The views of a scene show one set of named points, each view turned or mirrored, and shifted as a whole, with a little noise and some points left out.
(in the rows, 128 means zero)

Scene 1
View 1
K60: [115  76 126 183  73 130  96 154 179 127 120 124 136 154 136  94 106 114
  94  92  95 152  89 164 138 123 106 114 174 136 137 123 119 105 131 121
 161 184  96  79 145 108 107 139 131 147 103 123 126 148 135 106 112]
K28: [127 114  73 103  89 164 112 129 186 165  72 136  91 117 126  84 104 144
 102  41  85 150  74 175 158 108 118 149 158 117 144 132 124  83 138 146
 171 174  64  65 155 114 122 135 147 132  93  81  98 151 132 115  81]
K742: [121 101  98 144  85 138 126 146 147 123 108 127 143 148 114 118 121 115
 113  99 104 135  96 132 140 118 120 124 161 134 133 121 129 107 122 122
 157 155  97  85 142 105  99 139 133 147 109 133 122 150 130 120 106]
K680: [105 105 125 162  91 137 141 164 135 120 118 132 156 155 112 129 134 111
 115 117 105 142 119 134 137 123 117 103 164 131 113 130 125 131 122 127
 159 155 106 112 110 121  92 129 110 156 132 147 135 163 135 122 112]
K138: [113 131 134 160  91 139 166 168 116 104 117 138 183 164 105 157 143 116
 143 131 104 118 148 124 127 125 135  90 166 114  93 133 116 148  98 136
 138 122 114 137  88 138  89 109  88 142 143 161 127 160 129 133 117]
K126: [ 94 140 139 163  92 147 183 160 124 117 117 144 186 170 109 152 130 135
 149 132 100 117 161 134 129 134 145  85 167 112  73 141 110 148  92 150
 130 119 114 153  87 159  99  99  83 130 143 162 115 164 126 132 113]
K570: [138 145  80 114  93 149 159 133 131 118  84 135 152 153 105 157 121 129
 153  97 110 101 119 133 139 115 143 111 156 105 108 125 129 115 103 147
 142 111  92 100 127 141 105 108 110 131 122 126  87 151 121 140 103]
K191: [109 107 130 173  86 118 158 178  89  81 134 127 187 173  80 174 157  82
 138 167 109 116 132  87 117 126 128  88 153 145 117 116 136 148 107 121
 151 129 128 128  98 117  70 127 104 174 147 191 144 160 128 134 127]
K52: [105 113 107 127  98 140 146 157 131 131 102 131 138 130 103 121 142 120
 111  99  94 145 108 130 140 112 123 125 149 131 133 136 126 124 129 136
 160 154  88 106 119 119  99 128 134 158 117 129 131 160 133 131  99]
K107: [117 145 125 163  88 126 186 161  88  87 119 135 209 190  95 193 145 108
 169 164 114  84 153 106 122 133 146  81 154 114  82 127 119 148  81 135
 129  95 132 148  88 146  82 106  79 143 154 181 113 159 117 140 130]
K180: [123 119  91 119  92 147 136 140 145 132  84 136 132 138 102 129 129 125
 127  93 104 126  99 135 143 111 125 127 150 126 132 127 132 104 125 135
 158 138  93  86 138 115 100 126 137 149 106 123 112 153 127 126  99]
K924: [ 91 123 133 138 101 147 154 167 131 138 111 141 144 127 101 120 151 131
 119 111  83 153 135 133 134 118 129 112 154 122 114 146 122 138 129 138
 155 150  94 129  93 130 102 116 117 151 130 142 139 159 137 129  97]
K459: [124 146  77  94 105 160 155 137 134 134  76 139 133 135 100 143 135 135
 147  90  94 112 112 136 142 105 140 123 141 113 119 131 125 114 116 149
 149 121  82  97 123 139 109 114 127 137 114 121  98 156 125 137 101]
View 2
K52: [123 127 150 125 121 107 100 153 109 130 144 138 131 141  99 129 159 106
 139 130 124 128 132 140 118  78 159  90 132 132 143 173 162 136 106 116
 123 134 127 141 149 154 134 113 112 147 158 135 132 124 129 140 117]
K680: [125 121 156 121 129 108 108 155 107 125 144 118 137 145 119 142 156 119
 153 131 125 141 129 147 130 102 151 132 125 111 156 159 146 138 118 128
 129 143 132 144 166 159 109 111 120 140 148 122 122 137 138 129 122]
K570: [107 147 118 123 135 104 106 144 125 154 148 134 152 158  98 145 198 130
 124 114 102 103 158 127 112  91 149 124 128 147 166 192 190 136 104 145
 133 102 125 144 156 117 152 129 142 155 166 101 133 106 129 146 148]
K138: [124 124 136 125 144 122 120 147  93 127 154 102 149 138 130 145 174 146
 146 115 113 130 166 137 116 140 148 182 127 124 158 160 145 166 121 162
 115 130 144 144 188 150 112 114 129 156 166 103 145 138 150 139 139]
K191: [120 126 172 110 142 124 141 127  82 105 132 106 142 139 123 138 171 124
 147 143 110 138 142 130 146 173 140 175  97 111 152 158 111 117 158 167
 120 137 146 145 180 166  84 125 112 122 142  89 139 145 144 132 117]
K459: [111 153 127 125 127 108  95 146 122 152 148 139 139 154  89 134 190 118
 117 120 106 103 158 122 110  78 154  95 139 145 149 200 187 136 100 132
 128 107 128 151 137 130 159 121 124 159 163 119 138 103 128 153 133]
K742: [115 119 140 112 130  92  94 168 117 140 139 145 144 160 105 141 167 104
 153 136 123 128 115 146 137  72 163  94 121 117 163 173 166 110 108 102
 142 143 124 141 144 139 129 106 125 133 144 121 106 120 123 125 110]
K60: [126  98 150 120 129  82  80 187 124 131 142 138 148 152 125 155 135 103
 179 141 130 145  93 165 140  58 168  88 134  96 166 154 157 118  97  83
 145 159 110 137 144 145 111  93 128 131 144 132  76 134 116 121 107]
K180: [123 132 147 124 116 104  94 157 121 139 145 141 122 144  85 126 166  98
 131 133 118 124 143 136 119  65 166  70 135 132 144 181 174 140  97 115
 128 134 127 143 140 150 149 108 112 148 156 132 141 117 129 136 118]
K107: [109 145 132 122 153 133 140 133  87 127 146  99 164 149 130 147 199 154
 137 112  96 116 175 120 119 180 131 217 108 129 165 165 137 151 144 200
 121 107 146 146 196 139 101 126 140 150 158  71 143 133 152 143 149]
K126: [138 125 123 136 135 126 115 146  95 134 164  98 155 136 136 158 174 152
 150  97 112 127 170 135 103 125 138 198 136 128 156 150 149 189 115 174
 115 126 139 152 191 150 116 108 135 171 171 106 135 136 155 149 150]
K28: [124 126 127 128 106  75  65 181 150 156 148 166 132 152  82 136 158  95
 141 126 118 120 111 150 117   4 180  22 153 129 156 190 210 128  66  68
 141 140 105 139 110 132 170 105 122 150 150 151 100  98 109 132 116]
View 3
K570: [127 128 123 168  94 144 116 112 114 127 122 165 165 132 153  96 118 117
  91 135 131 128 125 108 160 128 150 128 123 122 123 103 131 139 149 111
 150 129 106 128 142 160 149 142  99 121 108  97 141 119 126 126 131]
K107: [151 189 117 196 122 145 142 112  91  76 133 187 161 126 159  87  94 147
 141  91  96 173 113  73 129 146 157 167 103 134 162  62 121 136 159  90
 118 108 108 138 150 206 181  95  78 145 141 102 136 156 135 126 118]
K924: [115 170  82 157  96 125 128 122 149  93  95 162 157  97 156 113 147 142
 127 118 135 103 159 130 150 109  94 138 130 140 133  92 116 130 152 150
 139 117 111 112 127 152 159 104 127 162 120 118 150 112 138 118 120]
K126: [136 175  80 196 121 144 133 127 125  64 118 172 168 103 167 108 109 143
 126  87 104 150 124  98 152 121 138 137 112 156 135  80 136 124 159 121
 127 105 121 128 141 189 176  96  82 148 135 123 149 145 152 116 124]
K52: [112 157 109 135  83 123 128 113 145 125  91 157 157 110 142 114 136 135
 121 134 142  98 163 137 149 117  96 148 134 127 128 103 113 139 148 142
 144 127 107 119 129 143 150 117 141 152 106 116 143 105 125 132 128]
K459: [109 128 118 153  86 132 110 107 123 142 111 162 164 123 162 100 137 112
  88 144 147 108 136 117 163 119 134 121 131 126 115 109 129 145 146 126
 148 122 109 119 141 151 148 144 111 138 100  91 134 110 124 122 141]
K191: [142 207 128 160  99 131 153 100 111  82 116 177 146 118 138  99 110 165
 176 101  97 148 164  96 102 152 112 191 114 116 176  67 100 136 159 109
 113 109  95 132 144 189 167  78 126 159 145 117 138 141 123 140 109]
K680: [126 192 105 153  96 130 142 112 131  94 100 169 156 111 147 113 118 156
 147 113 113 121 168 112 126 131 103 168 123 135 152  87 108 131 159 137
 128 115 105 126 130 168 160  95 134 158 130 120 147 124 130 144 121]
K28: [ 91  96 120 108  74 135  92 114 160 154  91 143 170 116 148 129 136 119
  71 181 171  59 170 160 183  98  87 112 142 120  86 147 127 122 147 152
 170 140 108 123 109  89 102 160 166 119  67 112 159  89 130 137 147]
K180: [101 145 111 132  83 126 121 114 139 136  91 158 159 117 146 113 148 118
 116 142 146  86 165 138 157 116  97 137 139 123 127 105 115 145 149 144
 152 125 108 114 125 136 136 129 142 147 100 109 142  98 127 130 132]
K138: [138 182  91 183 114 143 133 122 127  69 125 176 167 104 154 104 111 143
 133  91 108 144 131 102 141 132 130 149 110 146 145  80 121 129 159 124
 125 107 114 131 137 178 168  96 100 151 136 117 144 143 142 122 116]
K742: [119 143 127 127  85 137 112 110 144 119 103 160 157 112 136 115 109 143
 115 150 132 106 172 135 139 123  99 156 138 123 125 110 114 127 161 134
 139 132  96 135 120 124 124 129 160 133 100 127 159 116 129 149 124]
View 4
K180: [117 114 142 121 110 164 150 111 126 111 143 161 107 124 126 138 148 156
 147 117 157 122 151 135 124 141 124 121 128 112 134  86 151 117 131  90
 146 110 162 159 126 116 161  94 127 120 144 132 136 155  97 178 165]
K138: [144 118 161 165  74 160 136 139 116 137 135 173 120 123 118 167 151 112
 150 100 130 104 141 161 132 159 176 142 127  65 154 161 165 117 140  83
 141  85  92 107  91 137 101 127 145 120 128 131 128 191 101 147 157]
K126: [138 129 167 164  71 159 129 137 123 145 126 167 123 124 115 160 164 122
 153  97 108 116 142 152 140 165 178 149 124  47 149 159 171 106 143  87
 145  88  90 100  95 150 100 129 160 122 129 119 125 201  97 141 149]
K28: [ 95 122 134  90 115 157 150  92 126 120 128 148 104 134 131 110 152 180
 147 125 159 167 167  91 121 118  82 116 135 130 104  62 149 104 133 118
 149 128 227 179 136 126 189  53 116 100 156 130 134 141 123 190 159]
K570: [108 114 165 125  87 173 125 104 101 112 131 172  99 134 104 154 165 151
 160 112 132 126 133 150 122 140 134 147 129  80 130 126 184  95 141 123
 133 105 124 149 106 150 119  65 105 122 145 140 133 183 103 147 160]
K742: [129 104 145 119 105 166 141 121 126 121 131 169 116 122 121 144 133 133
 149 124 173 131 160 118 132 138 126 130 128 117 143 104 138 142 129 105
 147 110 172 136 108 113 142  83 121 114 148 151 132 145 129 185 168]
K60: [136 105 139 117 102 153 146 124 137 139 122 166 136 115 122 130 127 116
 138 120 180 150 184  79 140 131 128 125 120 121 138 108 115 149 126 104
 159 121 202 109 107 116 142  97 139  89 155 138 119 136 142 198 155]
K924: [141 125 144 143  91 153 155 136 136 132 142 158 115 123 125 145 153 134
 143 100 140 117 143 141 125 159 155 122 133  85 146 105 151 123 127  67
 148  91 139 144 113 121 151 124 157 124 130 117 131 166  91 168 167]
K459: [100 118 155 116  99 171 133  99 112 112 139 166 102 131 111 152 164 163
 159 124 133 133 136 153 119 147 123 135 131  90 125 109 176  90 134 109
 136 117 136 164 122 137 138  67 110 119 140 133 135 168  95 153 167]
K52: [127 111 136 123 109 160 152 128 127 116 147 163 117 120 122 148 144 144
 150 109 160 120 147 145 124 146 137 120 127 109 141  96 150 129 134  85
 151 105 157 150 115 118 158  99 132 116 147 136 134 148 100 171 169]
K191: [165  89 162 157  86 175 138 162 121 112 161 190 131 108 110 178 131  89
 137 114 176  70 137 182 138 174 185 141 130  83 180 152 136 154 129  80
 138  82  74 101  78 111  93 130 115 129 136 159 126 156 103 173 175]
K107: [147 104 173 179  64 170 126 146 108 121 141 184 116 121 100 186 152 107
 147 108 129  81 124 185 135 169 189 159 129  52 172 186 169 120 141 100
 134  85  48  91  77 147  65 116 120 126 127 148 126 197  98 130 164]
View 5
K191: [ 64 209 139  88 136 102  70 155 104  89 127 153 137 104 125 125 129 144
 140 150 112 105 126 127 109 121 122  95 161 157 151  88 115 163 158 109
 108 142 133 125 155 165 109 156  99  67  93 115 125 125 111 171 101]
K126: [129 175 116 109 117 129 132 157  99  76 156 152 154 126 116 121 130 124
 112 163  73 131 130 153  86 159 155 147 163 143 142 108  75 164 172  95
 116 107 118 118 128 154 113 116  97  47  81 158 146  89 115 141 168]
K28: [107  52 118 145 180 134 143 157  34 181 125  65 120 152 142 162 169 119
  88  99 150 229 101 121  82  91 140 180  76 142  94 151 108 119  97 116
 124 115 148 161 149 176 149  57 137 139 129 119 130  79 158 103 114]
K742: [ 79 125 129 128 155 129  98 157  60 145 126 102 129 135 144 146 152 127
 108 127 139 174 102 121 109 108 134 141 107 159 123 136 115 135 113 108
 122 111 150 139 143 175 132  98 127 108 116 117 126  97 128 130  91]
K680: [ 96 151 131 117 139 118 103 158  76 121 128 122 129 136 139 132 137 128
 119 137 115 150 111 128 106 124 143 138 132 156 140 116 106 149 139 111
 117 120 141 134 140 171 118 109 115  79 103 120 135  95 123 146 115]
K107: [ 79 227 120  86 159 123 102 138 134  66 163 145 156  89 101 120 153 138
 116 158  79 105 135 130  99 149 101 112 173 133 132 102 113 168 153  93
 109 126  97 101 147 155 135 147  87  53  81 153 115 119 114 139 125]
K60: [ 89 106 135 141 138 124  96 172  59 152 123 107 120 154 169 139 134 133
 109 127 145 171 103 126 116 109 162 153  95 174 135 153 110 137 109 113
 118  82 175 156 123 173 128  84 133 101 125 114 145  81 114 138  90]
K924: [113 133 120 116 140 113 122 160  63 125 130 125 132 144 118 140 131 121
 114 142 110 166 119 144  84 118 150 146 140 146 132 101  80 144 154 103
 112 139 128 135 154 164 112 111 119  77 100 127 138  96 139 148 137]
K459: [103 128 124 114 182 122 135 137  72 135 144  87 143 120  99 152 182 122
  95 118 119 190 120 125  76 110 105 148 127 118  96 119 112 130 121 107
 121 147 109 122 164 166 141  93 114 107 110 137 113  98 153 104 133]
K180: [100 111 125 124 173 118 120 144  48 152 124  99 123 140 117 154 160 121
 110 120 125 195 114 128  82 104 130 150 118 141 112 110  96 128 127 113
 115 148 133 141 168 167 129  95 122 110 116 113 124  96 149 130 123]
K138: [102 186 115  98 140 117 119 149 104  90 150 136 153 111 110 125 143 129
 114 155  90 133 129 137  93 145 128 131 159 140 134 106 100 161 155 104
 114 121 111 109 138 151 124 130  95  65  89 144 129 105 122 140 134]
View 6
K570: [ 97 144 115 174 123  82 143 131 154 100 101 126 109 138 149 138 157 134
 105 152  89 149 118 111 134 192 141 159 133 105 147  79 147 113 116 139
 108  96 163  87 148  88 148 185 143 120 126 148 134 140 105 156 155]
K742: [134 111  97 154 115  91 159 125 128 130 109 139 113 120 151 118 124 130
 113 129  96  77 124 104 161 147 152 158 130 124 133 150 104 125 103 131
 129 117 143  98 172 131 125 131 123 132  96 150 128 127 130 165 155]
K60: [145 105 103 145 112  91 167 126 121 138 104 138 124 131 140 121 118 110
 113 109  94  43 106 109 177 113 156 153 132 128 119 183 103 120 106 151
 139 120 131 109 181 153 124 106 137 127  82 150 117 128 145 167 152]
K191: [168  92 128 138 119 121 115 136 148 159 163 160  87  93 135 177 148 173
 133 140 114 131 132 125 124 138 143 162 103 153 125  60 145 125  86 115
 176 142 149 146 165 152 105 137 120  78  80 122 159 138 145 114 129]
K680: [145 101 112 147 112 105 148 125 136 143 132 149 108 126 142 151 145 131
 119 123  96  96 117 116 141 133 153 150 125 138 124 109 129 120 106 143
 154 128 134 119 168 136 131 131 131 102  89 138 131 144 128 135 141]
K180: [120 127  78 165 111  99 167 109 142 132  99 136 119 113 162 112 131 133
 116 127  91 103 131  99 140 153 165 142 148 120 127 133 116 135 103 134
 127 118 120  91 163 105 148 144 119 123 125 151 113 137 107 169 153]
K52: [127 117  82 164 109 104 158 117 138 135 110 134 118 124 160 126 137 129
 117 124  96 103 121 102 139 146 162 142 138 127 122 124 122 128 110 144
 137 123 121 101 162 113 142 143 118 115 115 142 126 141 108 157 142]
K924: [140 119  98 169 100 101 151 125 143 140 119 139 120 127 159 149 148 120
 118 124  88 113 117 121 127 133 165 143 153 135 116 101 140 120 120 157
 147 122 117 107 154 119 154 138 141  93 110 133 127 144 102 151 139]
K459: [ 98 134  97 174 126  92 153 123 142 117  97 129 111 130 152 119 145 134
 109 147  91 126 128 103 144 192 155 152 135 104 147 106 129 127 110 133
 112 104 146  79 150  85 143 175 126 132 126 151 131 142 103 163 164]
K107: [136 107 155 144 140 102 100 148 156 132 154 147  83 126 129 198 175 154
 117 164 111 169 116 129 124 172 123 173 100 141 137  17 169 108 102 125
 144 114 184 123 151 137 115 162 150  88  86 125 165 141 146 110 135]

In a view up to two points have been moved. Name them for each view, in the order of its rows, or write -.
view 1 => K180
view 2 => -
view 3 => K680
view 4 => -
view 5 => K126
view 6 => K570

Scene 2
View 1
K282: [150 123 151  96 124 131 140 133 154 176 144 133 151 126 108 112  90 128
 155 120 123 116 137 125 153 110 121 133 115 125 142 132 141 148 108 134
 114 110 149 159 159 167 151  90 130 158 122 106 161 102 131  99 150]
K608: [156 122 127 109 142 160 124 149 108 176 121 136 114 106 115  87 105 127
 171 104 158 136 134 140 128  82 162  98 100 130 176  89 157 128 103 157
 125 137 152 203 149 156 150 112 129 152  89 123 197 122 120 123 128]
K15: [114 101  45 172 105 119 133 170 110 118 116 148 122 122 146  73 133 179
 157 146 102  63  68 168 135 140 160  81 157 113 153  60 191 135  57 139
 146 165 132 153 145 196 147  42 111 131 127 136 158  87 105 118 147]
K477: [178 152 246  32 122 153 171  88 214 197 177 144 185 117  77 154  43  93
 149 106 157 165 176  72 167  86  63 176  84 153 129 177  90 149 140 133
  95  79 160 150 177 137 161 132 144 155 131  94 139 104 164  82 163]
K782: [158 135 171  88 130 158 138 121 134 189 141 123 143 107 102 105  72 102
 153 107 154 139 158 120 149  82 134 123 103 140 159 113 136 138 122 154
 122 115 163 192 164 158 151 115 128 153 107  98 178 109 136 118 133]
K64: [155 143 185  75 113 159 183 109 193 148 165 166 164 104  94 129  69 131
 157 119 154 136 136 105 151 101  86 157  98 171 128 120 103 139 102 140
 110 128 149 140 161 140 166  98 134 126 120 119 147  96 148  95 156]
K871: [153 137 159  88 131 167 141 130 137 176 140 142 133 105 103 105  84 120
 161 105 168 146 146 119 134  84 134 131  96 156 160 104 135 133 113 151
 121 129 160 189 156 150 161 115 133 142 103 110 185 116 141 121 135]
K383: [125 132  98 133 104 159 176 138 148 122 141 167 130  90 121  89 103 166
 155 129 152 106  87 142 128 119 135 118 125 170 143  65 144 135  65 150
 137 169 149 153 154 163 161  68 112 101 116 142 162  94 132 118 140]
K538: [172 136 201  70 137 131 126 124 177 202 152 127 160 137  96 128  77 103
 158 102 135 145 173 101 162  89 102 140  89 120 155 163 120 146 131 130
 100  85 150 162 160 146 151 116 150 180 120  97 164 109 140  92 161]
K842: [164 129 184  81 126 128 146 118 172 183 151 132 161 130 100 131  69 110
 155 115 140 134 152 110 163 108 104 134 105 130 144 145 132 146 123 139
 112  94 154 165 172 160 156 105 136 160 123  98 151  98 133  96 158]
K309: [134 127 154 106 100 134 177 106 178 155 156 151 168 112 108 123  68 130
 142 136 134 100 104 114 153 124  97 144 128 155 125 122 134 151  99 142
 132 133 153 138 179 173 164  76 114 129 145 114 136  74 144  96 164]
K466: [150 125 137 113 110 117 150 131 175 158 137 147 156 135 107 120 103 142
 151 132 109  95 114 124 159 124 105 122 135 124 140 132 139 148  98 129
 120 118 141 139 159 171 149  70 128 151 139 114 141  76 122  87 165]
View 2
K282: [111 113 120 141 170 103 157 142 145 127 140 101 124 137 139 119 151 148
 140 132 133 123 152 115 131 145 136 109 131 124 147 144 124 130 130 143
 118 139 156 147 113 146 148 137 162 123 123 147 136 134 145 137 152]
K64: [127 118 115 137 191 134 170  96 100 106 124  88 116 121 155 114 154 153
 128 139 115 126 130  85 119 149 146 103 136 106 105 165 129 113 108 112
 131 121 155 140 150 173 125 146 143  89 122 159 119 130 167 152 143]
K842: [ 77 134 121 149 196 105 193 138 154 126 141 115 109 147 164 141 148 162
 108 123 126 121 152 118 123 149 155 128 138  99 141 162 112 137 135 159
 127 141 180 173 125 160 158 134 130 132  90 125 111 147 146 153 164]
K782: [ 98 145  96 141 178 102 179 150 154 142 136  90 121 147 163 133 158 142
 120  91 125 124 140 124 133 148 151 126 148  95 109 150 109 130 145 145
 122 162 179 152 121 148 159 139 127 128 111 122 120 129 140 161 158]
K477: [ 45 133 164 161 240 131 228 118 125  89 132 137 107 149 189 141 140 186
  78 151 124 114 141  97 105 163 177 139 152  85 146 194 124 124 116 159
 155  97 189 202 146 180 140 134 104 124  49 148  95 162 164 168 172]
K309: [131 123 131 134 168 123 151 107 113 103 145  78 126 119 163 102 163 136
 139 162 142 128 135  91 127 141 138  99 125 125 129 139 140 130 106 110
 131 120 152 141 133 156 119 139 175 104 128 170 135 135 176 153 152]
K538: [ 64 117 131 156 196 100 189 154 156 117 134 129 119 150 155 142 134 170
 111 131 127 110 161 128 119 155 156 134 137 103 165 168 117 130 141 173
 125 135 171 180 110 161 157 135 136 140  76 127 115 153 146 149 165]
K871: [116 137  85 144 170  99 168 136 136 147 129  85 114 140 160 131 156 145
 119  79 114 127 137 120 136 145 150 115 148  93  99 169 110 117 144 132
 119 159 178 140 127 158 160 138 114 105 123 123 121 120 133 154 152]
K15: [195  93  61 112 106  88  82 143 148 155 138  52 151 105 105  74 165 104
 194 107 128 132 148 112 144 120  92  70 109 162 124  93 131 124 138  96
  79 165 118  80  98 125 141 146 220  95 205 161 172  93 130 117 119]
K466: [141 103 114 134 163 116 137 116 120 117 127  98 132 116 135 104 149 146
 146 144 121 127 145  88 121 135 126  88 128 132 137 144 130 125 116 118
 114 126 138 132 128 162 125 142 177 106 138 157 136 128 149 136 136]
K608: [141 129  61 130 151  88 148 166 162 173 130  87 128 140 141 133 152 129
 139  57 108 130 147 137 145 139 128 118 141 103 107 145 104 123 162 138
  95 185 160 125 103 148 173 134 131 110 148 109 129 111 115 140 143]
View 3
K608: [107 157 105  69 128 158 121 144 127 135 130 137 149 139 133 132 152 165
 178 118 135 122 184 120 152  75 152 155 128 140 106  96  96  92 112 134
 110 142 159 102  82 205 128 124 183 155 146  85 119 138 154 111 124]
K64: [143 131 111 116 137 114 147 137 108 135  66 114 119 102 157 174 103 197
 128 147 177 119 152  92 128 128 130 148 145 132 134  93 128 102 112 112
 129 136 115 111 104 137 157 107 111 118 154 162 173  94 171 144 164]
K282: [120 127 107  97 139 140 119 157 130 129 101 103 115 112 155 165 121 168
 131 143 170 141 148 141 141 108 128 133 143 128 112  97 123 118 124 134
 120 114 145 136  97 147 151 116 159 123 152 126 144 143 152 123 142]
K782: [132 149 109  69 138 139 116 138 117 140 113 104 125 118 141 145 123 189
 164 144 165 121 171 136 146  98 136 140 129 132 122  85 116  94 119 114
 120 138 148 109  93 198 167 119 173 105 149  98 138 119 167 131 149]
K309: [121 145 107 134 138 137 135 142 126 130  88 103 125 122 168 165  89 163
 110 151 173 146 120 113 127 104 130 115 138 136 128 111 127 112 113 138
 137 154 136 143 119 124 164 117 124 114 151 160 155 131 138 131 176]
K383: [ 99 168  97 146 129 150 157 124 119 113  80 162 195 166 146 157 130 143
 132 119 127 143 126  46 130  59 164 126 134 153 126 120 104  91  63 158
 145 208 139 127 115 148 122 120 112 172 139 158 139 142 111 117 163]
K466: [116 114 103 116 139 144 130 160 131 125 100  97 112 118 177 173 114 153
 108 135 173 151 130 132 136 106 133 132 154 137 122 112 125 137 113 147
 130 122 142 151 104 115 141 110 146 136 153 145 144 160 134 114 154]
K842: [137 128 106  69 142 123 117 146 116 143 116  89  95 101 152 153 104 196
 144 156 185 119 174 147 145 124 123 141 143 121 121  81 127 103 139 102
 117 104 137 117  93 174 170 113 166  96 158 110 151 112 181 138 148]
K538: [126 118 111  56 138 133 111 158 127 142 120  88  89  92 161 152 122 181
 148 151 183 124 171 168 152 124 118 151 142 118 111  91 128 127 142 124
 108  85 143 119  82 163 149 109 185 116 161 104 147 134 172 127 137]
View 4
K383: [182 179 122 182 184  40 113 121 112 161 147 104 178 169  81 125  84 153
 118 102 129 160 119 160 170 210 132 104 112 143 115 114 125 150 137  95
 106 144  89  84 117  94  99 106 166  92  92  81 107 123 108 114 161]
K309: [164 151 113 125 149  97 163  73 108 162 167 105 167 156 116 161  95 151
 152 101 139 139 171 112 149 190 105 113 112 154  95 159 100 111 118 109
 113 113 145 122 123  90 110 120 152 103 108 113 138 103 136 150 151]
K538: [134 122 130 100  81 158 162  63 125 138 138 127  94 138 134 133 121 158
 114 123 150 151 206  95 113 128 119  97 129 154  83 178 111 106 132 149
 115 102 169 175 112 116 123 142 126 139 142 110 148  84 147 175 119]
K15: [162 226 142 197 172  48 110 130 119 168 178  89 180 135 120 174 100 123
 100 114 106 128 106 159 173 198 104  89 105 156 120  81 132 141 208 116
 126 131  57  76 123 153 154  63 125 124  92 134 108 116 117 153 201]
K782: [137 129 131 130 130 149 125  79 145 131 125 124 118 136 116 122 110 176
  93 107 135 180 174 133 128 150 123 100 129 143  87 150 112 141 124 123
 122 110 146 165 120 131 110 125 121 127 122  82 137  79 116 162 126]
K477: [148  97 110  77 106 165 181  35 123 143 141 127 118 160 116 142 116 169
 147 117 162 154 226  80 119 155 109 118 130 152  79 211  87  95  75 133
 114  91 209 173 112  72  91 161 145 109 135  95 151  82 151 166 103]
K842: [132 124 130 106 103 157 148  62 136 136 127 126 110 139 125 130 123 162
 111 116 150 161 199 103 119 140 113  98 132 147  79 168 101 121 121 139
 120 102 171 175 115 112 112 131 127 132 133 102 145  78 132 171 118]
K608: [143 154 146 162 135 114  85 109 148 126 114 116 115 136 113 108 109 171
  63 110 127 181 138 159 140 141 132  81 127 144  96 111 137 153 161 129
 134 124 104 146 118 154 128 107 117 137 119  90 125  81  98 147 134]
K64: [165 132 116 127 114 109 159  84 106 151 136 125 132 174 107 125 102 153
 146 111 160 154 188 105 135 166 130 107 123 142  95 171 111 114  98 136
 102 117 161 139 109  72  94 146 159  97 125  95 137 111 147 131 120]
K871: [149 132 129 142 133 124 113  88 133 132 119 122 110 150  99 107 108 173
  87 111 147 179 169 137 139 148 139  96 133 139  91 146 120 141 122 121
 120 113 134 155 111 129 107 129 137 126 123  77 125  81 117 142 119]
K466: [152 170 124 136 121  98 165  93 110 162 173 109 146 142 130 170 106 137
 140 122 141 122 172 115 141 170 100 104 111 157 104 144 115 109 154 139
 115 115 127 123 120 111 127 110 141 120 122 137 143 104 145 165 159]
K282: [144 150 132 133 119 123 148  88 125 150 157 117 124 138 128 153 108 151
 120 119 142 138 172 111 133 159 107 103 115 154  98 147 110 113 154 130
 119 108 141 143 120 115 128 119 122 123 117 116 140  91 135 161 142]

In a view up to two points have been moved. Name them for each view, in the order of its rows, or write -.
view 1 => K383, K842
view 2 => K64, K466
view 3 => K538
view 4 => K477
